Points, in no order, along strands that fork, close into loops and pass close to each other.
Points whose rows are less than 70.3 apart are linked; no others are. Some points are linked to none.
dud: [  8  12 -17 -17  -7  19  18  27 -32   1  17  -9  -3   6  43 -24   6  -8
  38  19]
rorub: [  1   3   9  32  24 -16  -9 -22 -12  19 -34  35   5   4   4  17 -20  33
 -22 -10]
korez: [  7 -16 -13   0 -26  -4  -7  22 -52 -31  -6  -3  28 -17  26  -2 -12  20
  38  11]
logaz: [ 26 -15 -16 -23  18   4  -2  29 -16  -9 -10  15  15  -8   3  24   6  -6
   7   5]
zunup: [  6  16  11  20   1 -24  27  11  10   3 -16  16   2  10 -18 -15 -14  21
  -6  -6]
gat: [ -3  37  -3   8  15   1   4 -10  17  33  20 -31 -27   5 -19  15  23 -23
 -42  30]
zala: [-17 -11  18  27   4 -34   2   4  46 -15 -25  -6   0 -14 -47  -5 -17  -7
  -9 -14]
Vone: [ -7  51  15  -9  16  12  11 -12  -2  49  14 -15 -17  33   7  18  17  -5
 -35  13]
vef: [-10 -19   8 -11   1 -24 -23 -11  11 -32  -9 -28 -10 -27 -12 -13 -20  16
  18 -28]
bamop: [-10 -17  -1  15  14 -10 -22 -30  -7  23  17   5 -11   4   7 -24  21  13
 -28  -8]
pog: [  1 -23   1  33   7 -19 -17 -26  -7  -4 -30  27  20 -15  -9  16 -33  37
 -19 -20]
nur: [ -4 -30 -17  20 -29  19 -11  21 -14  -8  15   6  40 -22  32 -26  -1 -16
  32  12]
Dup: [ 16 -26   7  34   2  -2 -10 -39  32 -60 -38 -21  15 -16 -26 -13 -64  20
  38   5]
Bar: [-13  -6 -19 -10 -18  49 -10   2 -11  19  32  -8  15 -13  40  13  -3 -16
 -12 -11]
lepi: [ -3  33  -4   4  -7   2 -15 -17 -10  14   7  -1 -39 -11  -3  40  29   7
 -23  17]
dugop: [  6  35  -1 -25 -16  46  18   5 -21  26   9  20 -17  34  30  39  24 -22
 -11  15]
Bas: [ 20   8   7 -27   3  -3   9  17 -36  27  12  -9  22  32  10  31  38 -24
 -27  36]
dumeg: [ -4   4 -16 -22 -20   3  13  32  10 -10  21  15  -8  -8 -17   5  21   6
   5 -21]
gidep: [  2 -22  27  10 -20 -45  15 -14 -15  25 -19  12  -7 -11   0  -4 -10   2
 -23  -3]
galu: [ 18  -8  13 -13   7   9  11   2   9  -1 -17  26 -32  -3  25  -9  -1 -28
  23   3]
bol: [ 18 -44 -11   9 -35  11   5 -23  26 -53  -6 -14  46 -26 -17 -23 -59  16
  50  -9]
sonok: [-10 -26   4  11 -14   1   4   9  15 -65 -18   0   8 -27  -9  -3 -39  -7
  55   7]
ponu: [-15  12  -3 -18  -6  40   3  15  -8   8  13  25  -8  20  18  23  30 -14
  -7  -1]
rozo: [  1   0   0 -27  -6  21   4  11 -50  20  19  -8  16  20  47  15  30 -37
   1  36]
ropan: [ -5 -14  20   7  10 -14  -2 -22  18  25  -8  -8   8   0   9 -29 -28   3
 -24 -35]
Rur: [ 14 -35   5 -12  -2  -6  23  10  18 -24 -16  -3  34 -10 -12 -12 -55  -2
  19 -19]
Zikir: [ -5   6  14  16  31 -33 -14 -23  39   8 -26   0 -19 -13 -38   5 -12   1
 -14 -21]
tese: [ -2  40  14 -53   7 -13  23 -24 -32  51  -5  12 -21  36  -4  39  25   3
 -27 -19]
fofon: [-13   5  -8  69   5  -9 -10  14  25 -25 -13  -2  -7  -5 -26 -20   2   0
  -8  27]
Nakin: [-32  33  25 -31  23 -16   1 -28 -35  50 -11   7  -9  34   8  27  14  12
 -36 -28]
ziriz: [  0 -19  22  -9  10 -10  14  -8  28   1 -12 -18  12  -8  -3 -25 -54  -2
   2 -34]
bufav: [ -5  35   3 -30   4  24  12  21  24  30   4  19   5  31 -19  35  24  -8
 -30 -31]
bapib: [ -6   8 -11   0   1  24   0   4 -28   2  19 -19  -3   4  49 -34 -12   7
  25   6]
per: [  6 -14  -1  63  11 -20  -3   7  27 -36 -25 -21  11  -8 -30 -30 -26  -6
   7  25]
Mipot: [-10   6 -31 -21 -26  34  12  34  10   0  53  -3   6 -12   2  -3  41 -30
  16  11]
nuvos: [-13 -31  11   8 -24   8  20  11  -1 -48 -18  29  10 -14  18 -12 -33 -15
  52   4]
tuvi: [ -1  -2   2  -1  22  -9 -23 -32  -4  28  19  11 -32  15 -10  -1  56  -4
 -32  16]
Lifit: [-23 -24  16  13  -5  -4  11  14  25 -50  -4 -13  37   7 -11 -54 -41   6
  34  -8]
Dak: [  2   0 -10  36  37   7   1 -22  18 -29  -4 -21   4  12  -8 -47 -56  40
  18   3]
vizo: [-20 -16  -8  -7  -5  -4 -23   5  12 -33  18 -33  -7 -35   1 -27  -5  -7
  38  -3]
zeva: [ -4  35  14  -5  10  13  -4  -4  43  39  -3  21  -9  20 -17  22  23 -14
 -34 -23]
runed: [-11 -23 -14  15 -41  -4  -9  17 -24 -33   9 -16  45 -25  22 -32 -20   8
  48  10]
mib: [ 10  -7 -17 -38 -15  25  -3  17   5  14  40  -7   3   0   2   7  52 -47
   4  19]
vapir: [  0  18  11  30 -19   0 -14   9 -22  11 -21  15   9   3  19  23   5  11
 -19  14]
rir: [ 25  -6 -14  32  25 -14 -29  -8  18  -6  -8 -43  20 -13 -14 -24 -28  17
  -5  -1]
bigi: [-24   1   4  -7  16  -2 -32   7  -8 -15  18 -17 -22  -1  -3  11  48 -23
  -6  28]
rolo: [ -6  23   9  24  11   0  10 -12  24 -19  -7 -14  -8  21  -3 -52 -36  43
  16 -19]
pigu: [ 11 -23 -26  12 -14  21  -8  12 -10  -2  13  12  34  -1  23 -30  -2  11
  10 -12]
nimub: [  1  27 -14 -34 -13  10   4  27  11  10  24  -4  -8   8 -23  20  36   6
 -14 -17]
sefer: [-26  -5  -5 -10 -12  33  22  41  -4   0  17  27  18  13  16   8  17 -24
  -2  -1]
ris: [-29  -8  15  -1   2 -26  24  18  34 -32  -4  -2 -15 -16 -43  -2 -17   2
   2 -16]
Noli: [-12  42  19  -2  24   1  -1   0 -12  28  -1 -27 -18  17  18   9  -2   7
 -23   8]
dal: [  3   0   2 -17  15  -4 -16   3  11   1   7 -14 -26  -9  -5   5  21 -13
  -5   1]
Gitiz: [ 19  32 -23   7  -8  10  11  15  18  29  27 -31 -12  -6  -8   3  22 -10
 -22  23]
lar: [ -4  -1   7 -20  21  11 -29 -10 -19   8  19   8 -12  32   8   8  62 -20
 -14  23]
Dorot: [-17  31  26 -12  -1 -13 -17 -32  -8  23  -8  17 -43  12  -2  39  42  -1
 -21   7]
vetu: [  7 -10  20  -7  12 -16   7  30 -17   5  -5 -12  21  10  18 -18   6 -24
  -1  22]
soru: [-13  19  17   1  19 -14 -11 -21  56  31  -9  11 -23   2 -31   3   9  -9
 -27 -35]
karus: [ 21  -9 -34 -14  -1  15   3  28 -40 -23   4  14   7 -17  17  19   0  14
  30  11]
rov: [ -2  -3  -9   4 -26   6  24   1 -17  12  -7  35   9  18   8  -9 -16  37
  -9 -43]
supu: [-14  13   5 -12  18   6   6  -2 -21  14  11 -25 -14  11  31 -16 -18  13
  -7  -7]
Vavi: [ 17  -7  -7 -45 -21   7   3   3  -4  28  33  -1   3  17 -14  24  59 -33
 -22   7]
vid: [ 11 -43  -8  17 -26   8   6 -50  21 -74 -13 -24  33 -20 -29 -20 -67  31
  57  12]
voru: [-11 -29   2  18  20 -23  -4 -27  25  20   8   8   3  -3 -26 -31  -3  10
 -35 -29]
Bibe: [-17  -7 -27 -10 -14  19  30  44   2 -13  36  13  10 -10  -5 -14  13  -9
  15   3]
Saf: [ -1   4  17 -19   3 -17  20  24 -18  23  12 -22   2  13   8  -1  20 -26
 -19  23]
ripok: [  2 -16  -7  -4   6   3   9  -7 -21 -27   0  13 -13  -8  17  -8 -28  26
  25 -11]
Nul: [ 19  13 -17   1  -8  19 -15  -2 -13   6  13   4 -23 -13   6  45  40 -14
 -12  43]
Zale: [-12  12   6  21  39 -40  -1 -45  -9  40 -29  33  -5  -6 -20  23 -14  31
 -36 -14]
Niba: [ -8  13   9  56   7 -11 -20   5  -5  -8 -25  -4   2  -7   0  10 -13  17
 -16  21]
denuk: [ -1 -10   7  -1 -18  12  23  23  -3 -20 -12  22  -8  -8  31  -9 -14 -27
  38  10]
riz: [ -3  -9 -11  15   8  -1   5  -4 -14 -39   1 -12   6  -8   4 -26 -42  42
  28   0]
sil: [  6  23  -3 -40 -24  47  21   0 -41  23  21   7  -7  37  39  41  36 -49
   3  36]
Fala: [-11  21  21 -20  -3 -34  -6 -24 -19  17 -23  26 -41  -6  -5  37  17  20
  -7 -22]
siru: [ 19   9   1 -47  -8  -1  17 -22 -24  43   4  34 -18  25  -5  41  42  -6
 -26 -17]
Vuvo: [  6  -9 -15  40  16  -8 -23  17  34 -33  -6 -47  21 -19 -22 -36 -20 -15
  17  14]
mit: [ 10 -26   1   8 -37  -2  15  -5  27 -40 -16   4  32 -11 -20 -17 -53  25
  26 -24]
git: [  0  -6  -7  11  14  -7 -18  17  22 -21   3 -30 -11 -24 -12  -9  -1 -18
  12  10]
zel: [ 15  -1 -16  26   0  14 -21   0  14   5   3  -7  18  -3  10 -26 -15  20
  -6 -14]
sif: [ 20  13   3  10 -18  16 -13   9  -5  12 -13  16  -4  -6  17  41  18 -25
  -8  33]
rofiv: [-17  27  14   0  28 -29   3 -33  -5  52 -12  15 -11  10  -9  20   9  15
 -40 -15]
pab: [ 13 -16  -3  -5   3 -30 -30 -34  -3 -11  -9 -10 -19 -23 -10 -10 -15  39
  11 -31]
loger: [ 46 -12  -9  -1  -3 -16   6  26 -10  -1 -18  14  10  -8  -6   3  11  -3
   5  15]
bugov: [ 19  11  -2 -42 -25   3  11  -2 -20  40  16  25   1  48   0  13  64  -9
 -26 -13]
Leson: [  5 -24  -1  18   1  -8  -8 -12  22 -57 -17 -30   2 -31 -16 -18 -47   1
  41  11]
tezef: [ 17  -2  -2 -26  28   3 -11  -3   4   7 -11  19 -20  -2  -6  28   7  -2
  -3 -16]

A fork is a point with three links, a tip a point with one. Leave the first point through the second and follow the links. Name the first fork or tip that comes.
vetu; Saf: Bibe
galu; denuk: dal
ziriz; Rur: galu
logaz; karus: Vuvo
sefer; ponu: vetu
Mipot; mib: pog
fofon; Niba: Fala
Bibe; dumeg: ris
